Points, in no order, along strands that fork, close into loops and pass close to each other.
Two points are linked if the straight distance between their rows is under 24.9. Some points are linked to none.
j_678: 3	12	-28	24	38	0	10	6	14	-9	16
j_208: 10	8	-24	24	28	-4	3	7	16	-10	11
j_690: -1	13	-28	19	38	6	16	-8	5	-3	13
j_409: -8	-1	11	-10	-10	2	-4	11	-2	-6	1
j_272: -4	-32	-3	-17	-22	13	-15	-7	6	15	-19
j_770: 17	-18	-10	-3	20	3	-19	13	9	-18	28
j_708: -14	-26	11	-14	-13	4	-9	17	13	2	-18
j_537: -6	-2	-1	-14	-14	7	-1	-19	-15	13	4
j_311: -19	28	-6	14	-6	4	10	-20	-5	-18	-7
j_622: 2	-8	-8	-13	0	10	-7	-23	-13	8	14
j_37: -20	32	2	15	-15	-2	14	-13	-5	-17	-16
j_174: 27	-2	-6	17	20	-14	-4	18	13	2	5
j_198: -10	-18	12	-13	-9	0	-6	26	10	5	-12
j_103: 4	0	18	1	-4	-17	3	34	10	-5	-2
j_738: 7	5	-14	18	16	-1	-2	-2	9	-13	8
j_468: 7	-8	11	-3	2	-14	0	39	15	-5	4
j_493: -11	7	6	-8	-14	8	-6	-15	-10	-24	8
j_501: -10	18	12	-4	-22	-1	6	-13	-14	-2	-10
j_868: 11	-4	-11	8	15	3	-11	-1	6	-20	19
j_470: 11	0	-10	6	13	1	-3	-22	-5	4	7
j_836: -3	7	15	-8	-22	-5	10	2	-13	37	-21
j_835: 2	-18	-3	-12	6	10	-15	12	5	-11	18
j_504: -1	18	-4	15	1	-6	36	-34	-16	26	-24
j_377: -2	7	-25	16	28	7	8	-20	3	-6	7
j_963: 0	-34	-7	-17	-12	14	-19	-5	7	17	-13
j_771: 10	-19	-5	-9	14	5	-15	20	9	-14	23
j_725: 23	-8	-1	6	14	-14	-7	32	14	-3	12
j_39: 8	-8	2	-8	0	-1	-2	4	-8	34	-6
j_646: -4	-21	-6	-19	1	16	-16	4	1	0	10
j_861: -9	23	16	12	-12	-11	9	7	2	-22	-11
j_967: -13	23	3	18	-5	-8	12	10	9	-31	-6
j_6: 0	-1	8	-9	-18	-3	11	-10	-14	46	-18
j_167: 5	-1	-7	-2	6	5	-3	-28	-9	-1	9
j_959: -21	1	20	-15	-17	0	2	13	-1	-15	-2
j_299: -1	13	18	3	-12	-8	5	11	-4	1	-11
j_109: 24	-2	-9	18	26	-9	-1	3	8	9	3
j_185: 0	7	19	2	-9	-13	5	20	1	-4	-4
j_4: 19	-13	-18	6	21	4	-17	3	10	-21	26
j_870: 4	7	16	-3	-12	-7	6	10	-9	30	-18
j_550: 4	2	11	-5	-5	-4	1	4	-9	26	-8
j_158: -11	20	-5	20	2	-7	11	14	14	-29	-1
j_231: 11	8	-18	22	39	-2	25	-9	1	18	-7
j_819: 13	-13	6	-2	9	-17	-3	41	17	-10	10
j_49: -9	-6	-7	-18	-10	15	-10	-24	-11	-6	16
j_581: 0	9	-18	16	19	6	2	-16	4	-11	7
j_538: -6	-11	6	-13	-6	6	-8	14	1	6	-2
j_619: 8	-28	-2	-10	10	0	-13	34	18	-1	9
j_506: -13	20	-8	10	-5	5	4	-24	-5	-17	-1
j_509: -15	28	13	4	-24	-3	11	-17	-12	-11	-15
j_336: -13	3	-4	-15	-18	13	-5	-28	-14	-14	13
j_283: -2	16	16	0	-15	-6	3	0	-10	5	-11
j_205: 17	-13	0	-7	11	-1	0	-6	-8	35	0
j_255: -20	8	26	-8	-17	-7	6	13	-1	-18	-3
j_681: 6	-4	3	-8	-9	-3	9	-18	-15	38	-8
j_518: -10	-26	8	-16	-20	8	-13	6	9	6	-23
j_638: -4	11	-7	4	-2	5	-1	-26	-8	-12	3
j_664: 17	-8	0	-4	8	-4	7	-19	-13	34	-2
j_851: -13	19	26	4	-18	-14	12	12	0	-19	-12
j_699: -3	7	1	1	-5	2	-4	-10	-2	-17	7
j_998: 17	-3	-8	12	19	-2	-3	-10	0	6	4
j_298: -3	-30	-11	-17	-3	18	-19	0	5	9	1
j_368: -7	5	6	-12	-19	4	2	-13	-14	9	-3

A fork is a point with three links, a tip a point with one. Leave the first point through the second and follow the links. Name the first fork or tip that comes.
j_377 / j_690: j_738
j_37 / j_311: j_638
j_185 / j_299: j_501
j_109 / j_998: j_167
j_409 / j_959: j_158

A piece is two or more points that can be reached from each other along the links. Count, over all rows, the pieces, the separate loops (a circle has one, a figure eight two, a Y none), the forks (points with three links) and the tips (points with one).
pieces: 3
loops: 5
forks: 5
tips: 1
